Points on a hilly landscape, in no order, each with its height.
A ball rolls from a point to the lowest of its 2 nearest points, and stops where none of them is lower. Distance is the straight distance between rows; heights are no part of it.
Zin: [ 66  39 -46  28 -15  27  -4 101  11 -57   1 -28  27  36  32 -25 -16 -21
  14  20  14 -23 -25 -23  23  25  55  36   6  -8  22  20  44  19   6  -1
 -75]  (h 263)
Siken: [ 10 -26  51   2 -18 -11 -71 -74  31   5  31  99 -33  11  -1  26  40 -23
  20 -17   0  -7   8  33  27  -6  42 -17 -10  15  12  63  11   9 -12 -68
  62]  (h 696)
guku: [-18 -62  13  -7   6   3 -45  67 -13  18 -27   6  20 -26 -18   5  -8  22
  57  29  28  10  10   9 -15  33   2   8   3  21 -38  23  19  44 -21 -36
  57]  (h 513)
kufop: [  8   7 -19   1  15 -15  -8  23 -10  29 -14  25  19  10 -51  32  16  66
 -25  42 -11 -31  27 -15 -17  10 -50 -23  48  53   6   4  72   9 -10  31
 -34]  (h 536)
resa: [-49  44  -4   3 -13 -42  19 -47 -40  35 -25  -2  79 -18  54  -1  29  17
 -47 -21 -33  17   8  19 -25  20  63   9   9 -31  37 -86 -49  19   1  56
 -25]  (h 442)
mif: [ 32  15 -12  -1 -33 -93  19 -38   2 -15 -25  51   2  23  17  28  10 -35
 -83 -76 -14 -73   1  24  16 -38  45 -19   9   3  33 -16 -86 -30   3  35
  31]  (h 449)
Muzuv: [ 39  16 -14  33 -14  30  64  48  16 -37  56 -35 -28  72   4 -49 -20 -39
  21  19   3  18 -18 -21  33  -8 -42  -8 -17  13  10  18  17  24  -2 -16
 -10]  (h 327)
Betu: [-19  -5  21  -2 -10  23  67  12 -26 -65  47  26 -44 -31 -52  23 -15 -25
  25 -11 -54  34  21  21  20  34  20 -35 -37   6 -19  -3 -39  16  -8 -91
  70]  (h 508)
lud: [  6 -25 -20  -1  18 -29 -18 -39 -19  45  12  42  -9  42 -64  14  13  53
 -17   2   7 -45  36 -17 -31 -17 -61 -41  38  75  20  -3  53 -21   9  62
  13]  (h 504)
Zot: [ 10  -8  20  21 -18 -18 -50 -15 -12 -22 -22  49   9  -8 -21  -9  -7 -20
   2 -18  -2 -36  31  49 -28 -21  -3   0 -49  34  35  -4 -36 -18   2  26
  34]  (h 483)
Kogu: [-13 -72 -14 -30  16 -47 -25  27   1   7 -15  21 -12  13 -18 -13 -27  23
  54 -35  56 -25 -64 -26   7  23 -58 -21  41  25 -56   3 -12 -66 -11  25
  62]  (h 602)
Fameg: [-42  47  28  10  25 -11  34 -76   7  12  31  21  28  29  22  42  18  27
 -51 -18  -4  39  -6   2 -10  -3 -28 -40   2 -43  -9  11  61  53 -17   9
 -34]  (h 649)
zorup: [   4  -54    4  -16  -24   -8  -17  -88  -22  -52    4   72  -34   15
  -26   36   16    8   -8  -71    2  -57   15   47   18  -14   57    8
  -18    4  -21   -8  -57 -107    2  -42   18]  (h 176)
Modaz: [ 45  14  -7 -14  -1  71   1   6  17  19  65 -46 -41 -43  -6 -78  -7 -10
  67  53  -6  32 -36  24  -6  -2   2  -1   3  27   5  14  10  -7 -15  -9
   8]  (h 435)
ziki: [ 54  23 -33 -13   1 -30   5  29  -1 -52 -27  12 -11 -12  32  15  -1 -43
 -34 -11 -14 -54 -37 -12  20 -30  69  27 -12   1  10  43 -19 -29  -9   2
 -44]  (h 168)
dutol: [  2 -43 -23 -15 -19 -47  11 -67 -50 -32   1  35 -13  55 -13  26  -5  11
 -31 -55  25 -47  28   9   5 -51  18  -4 -23   5 -16 -33 -68 -89  -2  17
 -16]  (h 281)
nog: [-18 -38   9 -23   9   6 -51 -71  -6  41 -32  30   4 -33 -41  79  53  26
 -47   5 -11 -14  27  20 -12 -21  37  30  26   1 -19  -3  42 -15 -21 -20
 -20]  (h 616)
lefe: [ 22  -1  14  24 -12 -40 -48  39 -24  -3  10  21  27  30  -6 -61  12 -14
  36  47   9  -5   9  15 -24  -1 -34 -44 -10  68  76  18  26  37 -39  12
  63]  (h 368)
Bamil: [ 45 -22  27 -11  -3  50 -40   4  17  35 -19   5  -9 -41 -67  35   9  -9
  32   8 -11 -14  33  30  -7  -3   0  29 -23  30 -24  14  24  -5  33  -6
  32]  (h 638)
nozu: [ -7 -14 -41 -17  12  24 -36 -30  12  10  -8 -57   6   9  68   7   7 -25
 -14  -6  20   1 -42 -15   5 -20  66  64  11 -47 -15  -5  10 -25   7  33
 -25]  (h 464)
dud: [ 10 -45  34  -8   6 -11 -86  44  32  -3 -54   8   6 -75   6 -14  -3 -15
  35  32  26  -5 -42  29 -17  22 -15  16 -12  34   9  56  14 -11 -47 -18
  56]  (h 551)
difez: [-16  36  31  17 -18 -22  25  30  25  58 -15  -7  10 -77  30  -8  17   0
 -18  18 -39  52  15  24  -8  48 -10 -36  33   0  38 -31 -48  54 -30 -11
  66]  (h 565)
moni: [ 87  28 -33  24 -29  53  18  76  20 -50  36 -31   3  55  19 -53 -32 -67
  46   2  19 -14 -33  -4  21  15  27  13 -24  14  29  25  22  16  22  16
 -20]  (h 294)
kupa: [-27  22  -5  -3  -3  13  77  67  -5 -18 -37   9   5 -20 -62  45   0  -3
   1 -15 -52  15  77  -1  -8  45  15 -40 -36 -19 -38 -38 -41  31  51  -8
  23]  (h 563)
kisik: [ 17  80 -13   2  12  12  86 -77 -10 -19  68 -32  20  55  36 -28  31 -15
 -17  -7 -60  66  -2 -18  20  43  21 -88  21 -37  35 -26  33  52   9  26
  -3]  (h 620)
sim: [ -2 -93  16 -30  -6  -9  -7 -44 -27 -30  -7  59 -35  20 -54  49   1  15
 -15 -18  12 -14   0  23  15  -6  32  -3  -5  25 -67  15 -45 -96 -25 -79
  35]  (h 291)
zetu: [  13  -13    9    0  -28  -33  -17   41  -47   -6   28   -9   22   36
  -29 -100   -4  -14   71   32    6   -8  -30    4  -13    1  -34  -31
   -6   71   43  -30  -24  -11  -32    8   71]  (h 312)
fofuv: [ 33 -19  44  -3   3  -1 -74  -1  16  34 -18  10 -17 -74  12 -20  25   5
  -3  70   2   5 -44  26 -23 -26 -24  23   9  39  30  69  24   3 -48 -43
   7]  (h 533)
daku: [ 37  29   8  24  13 -34 -35  16  27 -35  11  33 -13  -9  42 -21  23 -33
  -5  37  21 -23 -42  21 -10 -22  11 -14 -25  38  62  90  27  13 -42  -7
 -11]  (h 534)
rur: [ 45  26 -37   9 -12  18 -19  60   9 -73 -30 -32  24 -10  47 -15 -16 -36
 -23  -2 -11 -43 -54 -15   4 -10  72  86 -11 -29  14  41  19 -39  11  20
 -97]  (h 224)
nekaz: [ 45  37  11  11  -8   8 -11  20  25  -3  37 -10 -25 -53  20 -94 -10 -20
  37  75 -18  -9 -44  19 -19  -3 -31 -24  -6  49  60  28  -7  -7 -48   7
   8]  (h 462)
gudub: [ -7 -10  38   8  14  -7 -61 -33  18  41 -33 -35   3 -58  21  14  30  21
 -41  71   0  -7 -20   7 -28 -46 -37  51  -1 -15  34  32  27   9 -33 -32
 -38]  (h 507)
zug: [ -3 -19  -9 -23  17 -11  16  19  10  53  30 -18 -13   5   3 -63 -27  15
  65 -29  26  45 -61 -38  13  26 -67 -38  49  13  -8  -5 -29  25   7  56
  91]  (h 648)
deku: [-48  35  16   1  -2 -18  31  45  26  22 -42  12   3 -82  35  22 -22  -8
 -15 -32 -16  25   9  -6  -9  47  -8 -15  14 -22   2 -32 -56  29   4   9
  21]  (h 547)
zus: [-25  13  27   5  12  -9  -8   2 -12  24 -32 -11  32 -39   1  34  14  38
 -70  51  -8   5  13  -5 -25 -22 -29  18 -10   0   7 -11  48  21 -22 -25
 -84]  (h 485)
fip: [-27  69  29 -14  28  25  68 -75   5  -2  61  -7  27   7  41   3  13  13
 -25  -7 -44  64 -15  16  11  58  14 -60   2 -68 -14 -20  64  65 -12   0
 -15]  (h 634)
musib: [-50   5   9  12 -11   6  31 -51 -37  30  11 -43  25  32  24 -30   2   3
 -12  -6  -3  49  41  11 -16 -34  -6   8 -33 -25  -5 -84 -59  21   9  -2
 -14]  (h 432)
Gugu: [-31  16  28   4  20 -15 -31 -35  43  49 -38 -46  16 -46  90  20   5 -14
 -44  -1   6   5 -36 -16   7 -24  -3  24  23 -80   1  19  21  33  -7   3
   8]  (h 210)
zat: [ 24  23 -58 -16   8 -59  21  30 -23   5 -18   4   2 -24  28  11  26 -29
 -44  14 -24 -26 -67 -25  21  -5  92   4  50  28  -6  33  23 -26 -30   1
  -7]  (h 69)
sunog: [-58   5   5 -35  17  -6  79  24  27  58 -11 -55  -3 -43 -10  -9  21   0
 -24   2 -39  33 -17 -48  10  32  17  27  17 -42 -80 -34 -34 -30  25 -38
 -47]  (h 381)
Faked: [-50  19  23  -1  14  28  39  15   3  -6 -36 -20  24 -18 -12  42 -19  15
 -23 -17  -2  24  34  -9   0  19 -13  20 -39 -65 -46 -39  -6   6  45   4
 -93]  (h 325)
Letap: [ -8   4  35  34 -12 -14 -82  -2 -36 -12 -13  53  52   6  -5 -28  15   3
  20  18  14  -1  55  46 -51  -9   6 -23 -34  45  76  20  -1  55 -19  17
  34]  (h 428)
lidum: [  3  32 -12 -31   6   0  18 -11  22  36   6   4 -11 -26  10  36  14 -23
  -5 -27  -7  -4 -27 -14  19  26  36 -22  45 -14 -34  26  23  32   0  12
  40]  (h 329)
zavo: [ -1  15  23  28  19  13   2 -60   6  -4  43   9 -12  50   3  17  -2 -12
 -23 -21  23  22  17  24   5 -47 -40 -13 -21 -31   7  33  32  46   6   5
 -10]  (h 666)
teb: [ 36  37  14  19  12  37   8  15  16 -55  13   3 -20 -25 -14  40 -11 -34
 -23  50  -2  -5 -15  13  10 -11  -2  13 -26  15  14  57  33  24 -39 -68
 -60]  (h 618)
Luzi: [-29  15   1 -38  25  57  53   9  43  41 -19 -54  -6 -52 -22  44  18  11
 -37   8 -32  23  14 -21  10   8  -9  50  -2 -60 -90 -25  35 -11  47 -22
 -66]  (h 355)
Sasa: [-23  -7 -23 -11   1   6  38  16  19 -17 -29 -24 -20  -5  -8  35 -31  39
 -24 -30  -7 -12  -6 -46   8  -4 -35  29   5 -31 -46 -13   6 -63  18  15
 -82]  (h 359)
zozu: [ 11  39  54  26  14 -23 -43   5  61  18 -55   3   6 -56  43  55   1 -19
 -46   1  19  21  20  24  24   0 -34  -6 -28 -45  26  46  -3  84   2 -30
  19]  (h 250)
nife: [-49  -7 -32  -9  -7 -66  33  -3 -59  14 -29   6  46   3  21  -5  12   5
 -45 -35 -15   1  27   1 -17  14  33  -6  18  -8  12 -85 -78 -13 -11  28
   5]  (h 405)
Nukal: [ -21  -61   60  -10   -1   23  -78 -105   31   19   23   97  -31  -32
  -33   32   43   32   24  -20   -8  -13    6   44  -15   -9   -9   17
   12   25   23    7    3  -37  -20  -37   56]  (h 726)
Zav: [ 40 -40   3   0   3  -3 -58  32  17   9 -44  33  -7  -7 -57  33  14  43
 -11  52  18 -55  22 -11  -5  -8 -55   3   7  50  13  40  88 -19  -2  -3
 -34]  (h 561)
lokup: [ -1  30 -22   5   0   4  34 -40  -2   5  55  22 -19  -3  -6   7   6 -30
  20 -15 -16   6 -11  13  13  -2  49 -21   7  -2  -7   3  -7   6  -8 -23
  26]  (h 379)
budi: [ 18  28 -20 -22   2 -26 -29  40   9  24 -41 -29   9 -57  47 -16  15 -20
 -25  44  -8 -22 -48 -17   0   8  46  18  46   2  15  37  42   3 -34   3
  -5]  (h 167)
zumes: [ -2  -7 -22 -25  14  19  52 -19 -28  53  51 -64  -4  23  -5 -91   6  47
  43  48 -28  76 -17 -41   3  26 -27 -56  48  14  16 -51 -22  26   0  15
  26]  (h 677)
vizas: [-38 -53  19   2   9  41   9  -4 -55 -68  30  48 -34  24 -75  16 -40  33
  43   6   2  18  16  29 -27   3 -26 -18 -49  22 -31   4   9 -40 -40 -46
  11]  (h 429)
segik: [  46   16   -8   11  -28  -22  -29   24   14   10   33  -35   11   86
   -7 -115   -4  -21   57   23   41  -15   -9   -4   13  -43  -62   -6
   -8   50   55  -13   -5    0   13   41   32]  (h 252)
bibas: [ 15   1  31  -3  -4 -36  27  61  31  -9 -44  24 -17 -12 -20  47 -21 -29
  -1 -37  -5  -1  41   1  54  33 -35 -28 -13  17 -16  17 -40  49  20 -13
  83]  (h 350)
Digu: [ 11  22 -25  30 -21  15   4  83  16 -41  36 -49  22  71  28 -72 -33  35
  47  -1  31 -11  14 -47  20  12 -67  56   2  -8  21 -11 -11 -14  11  -2
 -26]  (h 658)
pafo: [-28 -19 -25 -19   3  16  61  18 -47  13  40 -59  14  48 -30 -62  -5  26
  71  27 -19  29  18 -37  -4  12  -9  -7   2  12   2 -51 -26  -5  17  12
   0]  (h 689)
godu: [  4  13 -24  -4 -19 -58 -24 -52 -37 -32  -1  52  25  40  37 -14  15 -28
 -25 -59  20 -57  -5  37 -19 -43  59 -15  -9   1  51 -14 -59 -32   9  68
   8]  (h 399)
dodut: [-33  18 -11  22  10  49  15   8 -38 -17  31 -34   5  24  33 -49 -25  28
  35  48   7  48 -44 -12 -30   9   7  21 -11 -27   4  -7  42  17 -44  -4
 -46]  (h 632)
lar: [ 40  -3  42  -8   6  58 -74 -31  33   7 -41  54 -28 -77 -59  66  14  34
  -8  21 -27 -34  49  28  -1   1 -11  18 -18  31  13  28  43 -17  14  -1
 -10]  (h 615)
maf: [ 30  57  38  11  -3   9 -31  47  38   5 -47 -25  11 -87  55  -2   2 -28
 -26  28 -12   1  -9  11   5   3  17  13   0 -10  28  26   8  55   5  -7
 -24]  (h 200)
kureb: [-57  16   8   6   3  -5   7 -94 -47  55  24 -16  37  -2  41 -41  29  31
 -15  13 -21  46  11   7 -29  -1  27  -4  27 -31  36 -95 -43  22 -10  28
  -8]  (h 459)
fem: [-13  48  -6  51   3   4   8  36 -30 -53  24 -10  16  -2  28 -28 -12   1
  22  51 -10  23 -16   1 -32   3  -3 -18 -28  14  55  12  14  39 -44 -23
 -46]  (h 617)
muv: [ 92  10 -20 -14 -28 -33 -25  47  33  28   1 -26  10  68 -28 -57  24 -15
  17  23  38 -61   8  -7  29 -54 -50  14  -2  68  22  11  29 -16  35  22
  14]  (h 196)
nison: [ -1  -7   1 -23   2 -10 -29  18  48  74 -43 -38  -5 -32  67  13  14 -15
  -8 -22  30  16 -28 -23  14  17  -7  -3  68 -43 -21  30  27  47  11  36
  66]  (h 270)
Tolan: [ 17  -4  58  26 -14 -28 -37   7  46   8 -56  37  -5 -34 -15  56  14 -31
 -47 -22   4  -1  43  13  36   4 -42  -1 -28   0  11  34 -36  35 -10 -53
  54]  (h 297)
Bori: [-17  69  16  28  -5  -8  29  -9 -15  -9   2  26  42 -42  35   8   9  -9
  -1   6 -50  52  20  10  -4  67  23 -77  14 -26  60 -24 -14  67 -17   8
  45]  (h 585)
pobam: [ -5  -1  22   8 -32  21  41  38 -17 -23  11  10   0 -17 -49   8  -3 -45
  33  -5 -29   4  53  39  -8  27  47 -23 -41  14 -17 -39 -74  23  31 -58
  70]  (h 535)
zad: [-56 -28  27  16  10 -28  32  68 -20  16 -19 -49  12  -6   7  11 -24   5
  -1  17  18  56   9 -12 -11  26 -18   6 -15 -36 -49   4  -9  46 -15 -62
   6]  (h 455)
lim: [ 24 -14  24   2   9   4 -25 -59  26  -5  32  56 -36  37 -18  67  31 -21
 -33  10   7   9   4  15  32  -7  33 -21  -3 -15 -21  91  57  28 -16 -76
  22]  (h 667)
Rorat: [ -4  16 -29 -16   6  10   1  -5  35 -39 -42 -14 -16 -82  43  55 -15   5
 -30 -20 -10 -34 -57 -37  13  23  52  43   5 -63 -35  25   8 -57  -1   9
 -27]  (h 427)
Vog: [ 12 -14  -7  19 -19  -4 -20  72  23  -3 -23 -50  21  21  43 -37 -23  10
  26  -5  34 -33   1 -30  13 -16 -33  79 -11 -22   3 -27  -8 -27  27  14
 -47]  (h 668)
keke: [ -2 -42   2 -10   8  -6 -49 -99   7  39  53  10 -23  15   2 -45  37   1
  25   7  41  -2 -25  21 -28 -81 -19   1  -3  34  31  28   4 -27 -15  13
  25]  (h 709)
mis: [ 16  -2 -21 -40   3  82   2  -4  30  68  60 -78 -39 -27   0 -86   5  10
  68  27   6  34 -24   3   8   6  -4  19  45   5 -20 -26 -11 -14  30  24
  -6]  (h 414)
lur: [-30 -12   1 -14   7  -8  73  -7  18  35  39 -44 -34  -9  20 -26 -11 -19
   4  -6  -9  55 -28 -33  30  -7  -5  -6  22 -42 -77 -18 -69   0  15 -39
   8]  (h 407)
ligiv: [ 23  -5 -10   2   7  -1 -13  42  10 -50 -23  38  -5  11  22  53 -25 -33
   9 -38  18  -6  -3  16  25  33  58 -23 -22  -9 -44  60   5  17   7 -33
  43]  (h 434)
sog: [ -9  -4  24  -5   4  29   8  61   0   4 -20 -13  -2  -7 -32  43  -9   9
  10  35  -6  38  35  13   2  35  -2  -7 -17 -10 -36  18  38  81  18 -41
  15]  (h 480)
Zakuv: [ 80  21 -56  -7 -10 -23  54  53  -4 -45  12 -14 -33  17 -13 -18 -30 -60
  -3   4 -27 -50 -20 -13  42 -31  52  22  -3  35 -25  23 -37 -55  18 -19
 -44]  (h 189)
resu: [ 24  80  11  41   2  18  59 -25 -21 -38  44 -11  27  25  26 -16  18 -31
 -12  37 -32  65  11   0  11  20   5 -95 -15 -20  45   5  20  83   5   8
   8]  (h 606)
tivib: [-33  -1  10  10   3 -21  45  38  -9  -9   5 -47  -1  -1  58 -26 -30 -30
  -7 -12  18  44 -39 -27  20  -8  10  21  -7 -43 -30  14 -28  14 -23 -55
 -26]  (h 433)
gufa: [-24  19   0  -3 -18 -67   8  34  37  21 -60  50  35 -68  33  49   3 -30
 -33 -70 -11 -25   6  19  14  46  31  -8  25   3   2 -32 -55   0  11  23
  53]  (h 523)
dunu: [  4  35 -36 -14   3  60  -9 -55  25  10  44 -16  -6 -13  35 -22  -5 -16
  43 -26  -4   8 -29   7   4  -4  51  18  12 -21  11 -11  11 -18  11  48
   5]  (h 425)
rifi: [ 47   3 -19   9 -20  51  39   7  18   0  46 -68 -27  55   8 -69 -11 -33
  14   5   7  20 -12 -11  31 -33  -3  59 -19   2  10 -24 -27   2  30 -14
 -67]  (h 354)
ruf: [ 13 -28  22  28   0 -17 -62  -2 -22 -40  27  36  -5  28   7 -34  16 -30
   8  57  20   4 -18  22 -34 -28  25  -3 -30  44  40  82  39  27 -55 -55
  -2]  (h 569)
vinap: [-26  31 -16  20   5   1  10   5 -28  -8 -39  18  34  13 -34  50 -26  53
 -27 -27   3 -18  51 -11 -19  29 -37 -37   7  -7   9 -41  10   0  33  73
 -55]  (h 431)
vapif: [-14   3 -33  -7  10  21  14  -3  -5  -4 -31  11 -10  10 -17  29 -19  23
  -4 -40  -1 -31  20 -16   2  -3  -8   8   7 -13 -32 -33 -11 -42  60  73
 -27]  (h 394)
Rud: [ 19 -51   7 -10  22  15 -80 -48  10  30 -58  45  -8 -32 -45  61  28  40
 -26  18   1 -56  14   0 -21 -21 -30  31   7  25  11  26  53 -43  10  11
 -12]  (h 588)
zaz: [-49 -52 -12 -30  19 -19 -27 -43 -29  87 -41 -29  25 -38 -26  35  46  54
 -45  37  -7 -11   4 -18 -24 -13   5  40  50   6 -38 -39  50 -14  -3   6
 -33]  (h 641)
gomu: [ 54  35  -8  10 -10 -37 -23  12  -5 -43  27   1  -9 -10  20 -72 -25 -59
  30  19  -1 -18 -53  19   2 -18  21  12 -34  35  39  21 -23 -26 -24  -1
  17]  (h 494)
gele: [  3 -37  -2  -8 -13  25 -34  -3 -37  14 -13   3   4  18 -74  12   9  26
  44  26  -1 -18  80  30 -21 -23   6  12 -21  49 -11 -22  19 -14  12   3
  13]  (h 662)
kep: [ 21  44  -6  -1 -14  34  39  34  34  35  18 -83  -6  30 -10 -76  -6  -8
  13   8 -24  26  34 -28  23  13 -10  19  12   3  18 -51 -31  14  57  34
 -50]  (h 376)
Vumi: [  7  28 -15  11   5  -5  46  58   2 -42  -9  31  -4  11   5  36 -50  -9
  16 -45   0   4   9 -15  11  39   1 -41  -9 -13 -13  22  -9  34   1  26
  23]  (h 397)
bofef: [-36 -54  -2 -30  11   1 -26  25   1  -6 -49  33 -12 -16 -14  31 -43  18
  39 -62  42 -26   1  -1 -28  52 -20  -2  15   1 -52 -22 -21 -66  12  40
  45]  (h 568)
pok: [-20  32   3  19  16 -19  -4 -60   2  12 -10  62 -22   3 -40  51 -19  46
 -33 -41 -19 -42  50  -4 -19  -7 -79 -47  22  29  36 -26   5  -9  23  63
  -6]  (h 466)
Repus: [  4  38   9  13  20  -5  16   1  10  -9 -19  13  33  17 -25  79  -4  31
 -78  -6  -4  -7  28 -11  -3  -1 -54 -10  -3 -25 -14  -5  76  25  21  25
 -96]  (h 461)
det: [ 86  14 -54 -15 -17 -14  37  63  20  -6  18 -28 -24  39 -42 -25  -3 -16
  22  15   1 -51  -9 -36  51 -24 -13  12  10  65 -21   1  13 -45  23   0
 -30]  (h 133)
foseb: [-32 -23  19  20 -10  18  44  -1 -82 -70  46  21 -19   4 -62 -21 -13 -11
  21  11 -37  54  28   5  -8  13  -9 -52 -50  21  16  -9  -7   7 -41 -64
  56]  (h 477)
gafa: [-16  10 -10  -6  22 -19  57   6 -13  45  21 -21 -11  24  13 -57 -15  56
  28  23 -23  58 -42 -50   7  55 -58 -58  76  -7   6  -9  27  32  -8  50
  37]  (h 665)
kidop: [-35  51  50  20   8  59 -12 -31  31 -17 -21 -15  37 -61  24  63 -20  16
 -16 -33  -5   6  38  25 -12   6  -7  25 -51 -79 -12 -24 -12  29  45  11
 -71]  (h 295)
ges: [-10 -26 -31 -28  -6 -43  35  40  10 -11 -46  -7 -26 -32   6  25  -6  13
 -43 -31 -13 -46 -28 -46  11  -9  32  40   9 -35 -39 -16 -45 -88   7   1
 -47]  (h 391)
kote: [-31 -32 -27 -23  24   0   4  34  -6  -3   0   3 -18   2  20  40 -13 -17
  20 -24  23  30 -30  -7   7  53  62 -16  12 -30 -68  39  25  36 -21 -17
  58]  (h 385)
Puga: [  3 -29 -40 -20   6   8 -49 -42   7 -30 -45 -15   7 -25  63  57  13 -15
 -51 -40  10 -51 -47 -17  -1 -17  71  56   9 -79 -22  25  13 -69   7  25
 -32]  (h 458)
vidis: [-23 -53  -3 -16  19  20  25 -34 -16 -39  28  55 -39  17 -60  52  -1  18
  -5  -3 -11  17  -4   6   6  13  21  -5  -5   9 -60  33  18 -27 -33 -61
   9]  (h 372)
gabu: [ 17 -16 -18  27   7  10 -30 -58   7   3  41  18  -1  82  22 -12  30 -17
 -10   1  49  -6  -6  12 -30 -70 -10   5 -10  23  49  40  52   0  16  34
 -25]  (h 685)
bur: [-23 -36   4 -26  14  -9   8 -33  30  29  15   6 -43  10   1 -17 -40  -2
  63 -64  35 -11 -63 -27   6   3 -71 -17  28  -3 -38   3 -40 -37   9  51
  82]  (h 628)
defuz: [-38  49  25  31  21   6 -22 -47  21   4  -3  -9  21 -35  78  17 -21   1
  -7 -46  12  25 -21   3  -6  -6  -7   9  -4 -88   8  -2  12  38   9  36
 -26]  (h 256)
Gami: [  6 -39 -16   2 -15  23 -38  33  13  10 -40 -73  35  39  19  19   9  11
  -9  11  38 -39  22 -18  15 -29  -6  88  -1 -36 -26 -16  32 -12  36  -3
 -72]  (h 671)
Fuv: [-46 -35 -35  -1 -17 -42  65  25 -57 -32  -1  16   8  53  -5 -11 -24  -8
 -10 -59   4 -10  31 -27   0   7  11 -36  -1   4 -12 -54 -88 -48   5  23
  13]  (h 357)
rapok: [  5  11 -23  -9 -22 -64  -2 -14 -14 -19 -62  67  38 -11  20  61  23 -11
 -80 -77  -3 -52  20  27   2   6  81 -41  36 -19  13 -22 -47 -12  18  29
  22]  (h 486)
leka: [-14 -34 -28  14 -13 -47 -22 -42 -40 -25  -4  15   5  97  16 -22  -7   7
 -16 -55  51 -54  11  17 -25 -54  -6   7 -25   6  21 -35 -43 -43  14  61
 -26]  (h 342)
fil: [  5 -40  24 -14 -11  -4 -54 -23   4 -22 -36  61  -8   8 -50  13 -24   9
  34 -41  27 -26  31  29 -15  12 -44   0 -31  24 -15 -15 -21 -50   7  18
  63]  (h 527)
malud: [ -57  -31    6    7  -30  -21   72   -8  -50  -15    3  -23    8   24
  -47  -18  -12    6   -9  -19  -26   13   57   -7   -3  -40  -22   -4
  -30    5    2  -98 -103  -18   31  -19    5]  (h 401)
gem: [  4  13  18  43  11  41 -16  -1 -23 -77  42  41  -6  16 -20  -7   8 -11
   6  49  -7  18  19  24 -35 -17   7 -22 -50  28  51  54  43  40 -40 -47
 -35]  (h 597)
pir: [-10  -7 -32  14   3  61   5  43 -27 -51  54 -18 -13  52  -7 -52 -39  44
  89  20  15 -12 -19  -6 -29  23 -40  30 -11   3   9 -12  22 -16 -11  13
 -29]  (h 647)
rikad: [-11 -38  53   4  -6  14 -40 -98  12  47  41  30 -19  -1 -36   2  37  10
  -2  15   1  26  37  28 -12 -43 -31  -4   2  15  10   2   4  16 -11 -35
  40]  (h 731)
komu: [-40 -22 -10 -18   3   4 -10  14 -20  58 -25 -60  41  25   6  21  20  16
 -23  12  24  17  22 -17  -9  -7  13  49  21 -33 -52 -45  21  10  20  -4
 -39]  (h 660)
tubav: [  21   31  -27  -38  -10   47   12    8   33   61   38 -109  -24   37
   16 -110   -8   28   14   11    2   47   -7  -33   36    4  -15   39
   61   -1   17  -38  -12  -12   41   50  -25]  (h 395)
Tetu: [ 37 -21  18  -1  29  35   6 -29  39 -17  47  24 -51 -13 -23  30   0   2
 -13  53  15  29 -40   1  13 -16 -28  -7  -6  15 -18  93  83  10 -38 -68
 -20]  (h 637)
Bubel: [-26 -74 -37 -20  -2  11   1  36 -69  14  21 -18  20  59 -84 -33  17  50
  70  33   4 -21  45 -14 -10   2  -8   9   3  55 -27 -66 -16 -41  24  -9
   9]  (h 686)

For each start below, name the point where the ball stops.
Gami => Sasa
tivib => Gugu
pafo => det
Bubel => Sasa
difez => zorup
fofuv => Sasa
Vumi => zat
rikad => zorup
pobam => zorup
fil => det
